Each row is a point on a tangle of strands that fork, close into loops and nearly touch. The rows are in no order.
Points whose rows are less than 121 apart are linked; no others are. Some points are linked to none.
z360: [  5 -42 -35   0   8  -8 -45   7  -7   1  10  11 -20 -21  -1  16  24  20
  35  24  -8]
z834: [  6 -72  44  19  36 -11  51  34  11  12  -5  -9 -47 -19   6  25  -5  -2
 -17   2  24]
z890: [  3 -21 -15 -29  20  -3 -76 -46  36  12  17  10  42 -22 -16 -12  64  40
   8  20 -71]
z875: [  1  -5  10   0  12 -43   2   9   0  61  27  30  -9 -96  19   7  24  31
  22 -52 -32]
z919: [-29 -35 -10  -4 -13  -4  -9  36 -33 -13   4  37   0 -68  19  28  23  11
  11  10   6]
z592: [ 15   9 -22 -21 -40  14  74   1   0 -17   0 -15 -71 -25  34  -4 -60  -9
  87  -8  28]
z25: [ 71  40  35 -35   0   3  26   8  -7 -34  -3 -93 -35  20  19 -10  13 -16
 -26   8  32]
z700: [-25  38  26 -26 -11  12  23  -4 -21 -48  23 -21  27  31 -11  21 -11  -1
 -29  14   8]
z272: [-36  -7 -49  13 -16  10  41 -10 -17 -26 -43 -81 -38   8 -53 -15 -16   2
 -21   9 -13]
z324: [-21 -30 -25  -3 -34  34  95  -4  -1  -5 -24 -35 -37  25 -55  18 -14  22
 -38   0  10]
z642: [-18 -41   3  13 -53  54  -1 -24   0 -28 -65   7 -45 -23 -10   3 -42  51
  22  -1  10]
z247: [  3 -33  74 -26  25  25  12   0  42  -7  19  15 -31 -31   9  44  14  -8
 -25   2  17]
z769: [  7   6   3   1   5 -12  -4   0 -12   7  -3  25  20  -2  30   5  -2 -55
  37  13  72]
z606: [   2   -3   12    2   17   24   56    6  -26   23   -2   -7   47   12
  -35   22   40  -20 -103   -3   -7]
z861: [-54  13 -27  22 -27 -22   6   9  10   5 -28  52   6 -27 -36 -21 -27  16
  50 -32 -17]
z758: [-54  -3  32  15  11  21   4 -77  17 -39 -47 -10 -46 -17 -51 -33 -34 -15
  28  16  -6]
z851: [-24 -51  -9  15   6   1 -52 -21   0 -51 -20  37   1  56  -2 -50 -28  34
   7  27 -19]
z136: [ 40  13  -2  -5 -18   1 -12   2 -17 -57 -18 -95 -70  18  34 -16 -28 -10
   9  16  18]
z256: [ 22  59  31  17  46 -24 -47 -11 -18  19  50  19  40  30  40   6 -12 -55
  55  21 -29]
z232: [ 18 -59  23  38  40 -33  36  52   1  40 -25 -32  -7 -20  -5  -3  16  14
 -53 -23 -12]
z91: [  1  -7 -12   8  14 -34 -26  38 -35  11  25 -41 -14 -56  51  -1   6  21
 -28 -40 -63]
z301: [-12 -15   2 -22  22  -8 -60  17 -12 -37  53  48  33   1  40  -7  25  36
  36  17 -83]
z144: [ 25  28  -3   5  15 -36  40  -2 -60  39  21 -27  21 -32 -27  39  40  11
  21  17 -12]
z259: [-15 -21 -26  25  -6 -19 -20  13 -58  -9 -47 -23  63 -28  20  -6  22 -14
 -46  21  31]
z756: [ -7  19  21  15  -7 -22 -18 -37  42  -4 -39   5   9  44 -22 -62 -45  25
   9 -13  16]
z960: [ -4 -34  26  18  18  -9 -66  23  13 -56 -23 -10  -6  41  39 -45 -34  15
 -15  15 -16]
z142: [ 15 -36  47   3  42  17  62 -17  11  26 -22  -1 -11  17 -60  -6  33   5
 -90  -2   7]
z656: [-15   9 -19  10  33   0 -13 -15   8  24  30   3  14  52 -27   6 -12 -22
  25  19  -5]
z75: [-22   8  50 -32  38 -11 -15  -9  14   3  65  54  25 -38  19  27  19  20
  33   2 -76]
z901: [-11 -54   3  28  13 -27 -30  21 -29 -34 -51 -25  14 -13  20 -34  -2  26
 -38  17   0]
z299: [ 13  17   1 -11   9   5 -61   9  29 -25  44 -18 -56  59  15  -6 -27   6
  36   8 -25]
z213: [-44 -11  11  -3  -9  40 -24  18  -6 -69   5  45 -32  -6  18  20 -14 -64
  39  11 -12]
z461: [-10 -15  24  16 -41  23 -34 -30  44 -25 -77   1 -41  11   5 -45 -50  32
  27 -14   9]
z801: [ -6  37  28  -6 -23  10  -2 -20  14 -33 -35  45  10   0  32 -20 -28 -73
  40   3  81]
z451: [ 23  12 -21   1   0 -34  17   4 -55  -5  12 -31 -19 -23  36   0  -3 -34
  56  17  50]
z866: [ 12  24  11 -17  22  11 -28 -46  41  57  10  13  36 -18 -15  25  40 -58
  -7   7  46]
z15: [ -2  15 -16  27 -28 -28 -12  51 -40 -46   2  84  41  40  26 -24 -20 -19
  60   0   4]
z201: [ 41 -55 -15  -6 -43  26  38  43 -19  -1  -1  -1 -41  18 -17  42  23  51
 -20  13  23]
z377: [  2  48  12  29  15 -29 -15  20 -47 -15  29  53  41  29  37  -5 -17 -62
  77   9 -10]
z619: [ 75  32  42 -29  10   0  30  40 -32  37  13 -20  -8 -16   3  24  68  -9
 -61 -22   3]
z424: [ 23   4  38 -30 -29   1 -13  21  13 -13  46  53 -37   5  59  10 -25  25
  37 -24  30]
z978: [-14  -1  11 -33  -1  34 -18  28  49 -11  60  40  13  45  16  30 -10  12
 -20  -9 -14]
z47: [-12  41  42 -25  11  10   6  10   4  26  69  42  42 -33  37  52   8 -10
   3  -8 -25]
z331: [ 12  64  26  -6  16 -16   3 -39  23  64   9   3  71 -16 -12  17  14 -16
 -16  -5   4]
z452: [-14  11  -7  35  20 -37  62  -9 -81   7 -23 -31  57  -7 -41  14  10  -4
  -4  38  -2]
z811: [ -8 -53 -10  26   5  43 -16 -65  64  22 -31 -10 -38  30 -33 -38 -10  37
 -64 -14   0]
z641: [ -7  66  70 -17   9 -17  38  15  -8 -32  53 -30  15   9  40  10 -36  14
 -22 -21 -16]
z432: [-31 -11   8  13  41 -25 -17  30 -11  33  15  -5 -18 -95  37   3   8 -20
   4 -41 -60]
z214: [ 28  28   0  -5 -21 -49 -15  -4 -25  16  17  13  19  -9   9 -15   0  62
  46   1  38]
z112: [  3   2 -41  16  -3 -35  -1  -9  32  82 -32   5  53 -10 -41  -8  13  33
 -16 -30   7]
z104: [ -7 -32 -44  11  -5   6 -22  -9  59  51 -22  11   5   5 -32 -18   6  43
 -30 -21  -7]
z881: [-29 -38   3  15  11  19 -49 -79  12 -39 -31   7 -40  11 -41 -34 -11  21
  25  44 -20]
z934: [  2 -42 -32 -13   8  30 -44   5  12 -14  37  41  40  69  22   5   6  10
 -32  27  -1]
z113: [-24   5 -68  23 -11 -20   6   2 -54 -21 -32 -36 -30 -30 -10 -14 -15 -41
  73  23  16]
z403: [-26  33 -32 -21 -50  41  -2  -7  46 -22 -18   0  -4  37   9  -4 -36 -29
 -16 -24  31]
z893: [ -7  55 -16 -15 -23  14 -15  30  36 -25  26  -4 -16  61  22 -16 -49 -21
  27 -37  -8]
z257: [ 16  45  -1   2  -2 -41 -15   1  19  75  10  16  45 -61  -4   6  24  31
  13 -41 -11]
z334: [  3  31  -7 -19 -65  45 -16  12  22 -39 -32  35 -18  11  53  -4 -33 -59
  25 -16  61]
z529: [-19  74   4   9  26   3 -44 -20   0   6  15   1  56  40   8  -5 -14 -66
   8  12 -33]
z3: [ 23  -8 -34   8  10 -17 -23  35 -14  18  43   1  38  78  10  13  -4  12
   3  17   6]
z702: [ 22 -16  47 -39  21  18 -28 -19  55  24  27  10 -19 -63  -7  30  59   7
 -23  -6 -12]
z835: [-27 -48 -62  24 -10 -10 -26   1 -52   0 -18  44  69  -5   1 -10  22  14
 -20  35  17]
z78: [-10  44   1 -29  -4  23  57   8 -12  -9  34 -28  23   8   1  50   4 -50
 -26   4  30]
z808: [-16  -3 -25  -5  29  -3 -47  -4  31  38  18  -3  42 -41 -13  13  39  23
 -26 -15 -98]
z950: [-19  37 -26 -12 -47 -13  47   6   4  -4 -13  29 -20 -25  -8 -17 -37  -5
  89 -19  31]
z312: [ 22  -5 -27   4 -13  20 -45  14  31 -20  -8 -64 -82  51  17 -10 -37   1
  28   3  -6]
z549: [ 16 -43  -1   3 -15  65  27 -45  17   7 -32  -4 -45  20 -48 -14  32  31
 -94  -2   5]
z479: [ 47  16  40 -40 -14  17   3 -28  33  32 -27 -10 -19 -43 -49  15  64  10
 -42 -24  28]
z665: [  2  31 -11   4 -26 -11  36 -34   5  -7 -29 -28  27  51 -28 -39 -24  23
 -23   3  51]
z794: [-27 -23 -40  41  -4 -33  -1   3 -51  -4 -21  71  66  33   0 -27 -14   3
  41  24  22]
z468: [ -1 -40  18  -5 -46  38 -10   1 -16 -38 -22  10 -48 -53  27  35  -3  25
  10  15  23]
z244: [ -1  13 -13  -8   6  40  40 -54 -28  24   3  -2  17 -13 -80  12  64 -30
 -71  23   4]
z585: [-24  -1 -76  27 -17 -30  -4  15 -40 -15 -51 -72  -9 -10 -22 -32 -15  11
   8  12 -14]
z135: [ 68 -23   9 -28  -8   3   5  41 -33  15  21   0 -35 -24  -6  39  80  32
 -31  -1   8]
z551: [ 46  19   7 -26  -7  11  37  20  39  42 -19 -44 -23 -17 -30  15  39  -8
 -58 -35  19]
z804: [-19  17  21  29  26 -29 -27  20  30   3 -14  22  10  -1  14 -39 -28 -53
  42 -29 -11]
z499: [-42   7  42 -24  19  33   1  -5  11 -17  45  64  49   0  16  35  -1 -41
 -24   5 -10]
z882: [  6  26  -1  26  29 -33  50 -48 -23  21  -8 -43  52  51 -51 -20  -8  -2
 -27  21  14]
z276: [  7  -5  -9 -10 -17   5  87  33  21  -8   7 -47 -52  18  -8  18 -40  23
   2 -12   5]
z366: [ 30 -77 -59   3 -38  57   3  14   6  21 -11  22 -24  43  -9  36  19  32
 -44  16  38]
z454: [-60   9 -15  14  30  15   9 -64  26   7  -2  16  -8  11 -51 -25 -12 -33
  -2   2  -6]
z184: [-12 -25 -18   6  -1  26 -49 -10  19 -40   2  75  17  68  22 -30 -12 -25
  16  21   5]
z662: [-33  20   4  10  33 -10 -58  14   7   7  12  18  34 -59  28  -4   6 -36
   7 -24 -88]
z439: [ 44  -1   3  28  28 -48  24  55 -32  54  -2 -55   8 -31  28   0  31  13
 -49 -40 -42]
z639: [ 34 -17   0  -2 -18   9  81  -1   2 -19 -14 -37 -53  26  17   0 -50  -9
  54  26  60]
z159: [ 20  34  25 -24  -8 -30  68  35   0 -15  30 -69 -30   0  35  -5 -34  23
 -22 -41 -11]
z355: [ 25   1  -8  -4  13 -33 -29  -3 -30  22  33 -21 -11 -45 -31  20  47  39
  24  14 -37]

A piece is two or more points that can be reached from each other along the links. Count, over all rows, the pieces, the separate loops (a circle has one, a figure eight two, a Y none), the forks (points with three links) and the tips (points with one).
pieces: 4
loops: 3
forks: 6
tips: 8

How many points has the smallest loop of links through each point below? Write 0 if it is on no loop.
z881: 8
z377: 14
z468: 11
z769: 0
z875: 0

Name the points in between on the shortest way along the links from the first point to the second, in order.
z606, z808: z142 > z549 > z811 > z104 > z112 > z257 > z875 > z432 > z662
z639, z299: z276 > z324 > z272 > z585 > z113 > z451 > z769 > z801 > z334 > z403 > z893
z835, z499: z259 > z901 > z960 > z851 > z184 > z934 > z978
z702, z104: z247 > z834 > z232 > z439 > z91 > z432 > z875 > z257 > z112
z47, z377: z499 > z978 > z934 > z3 > z656 > z529 > z256
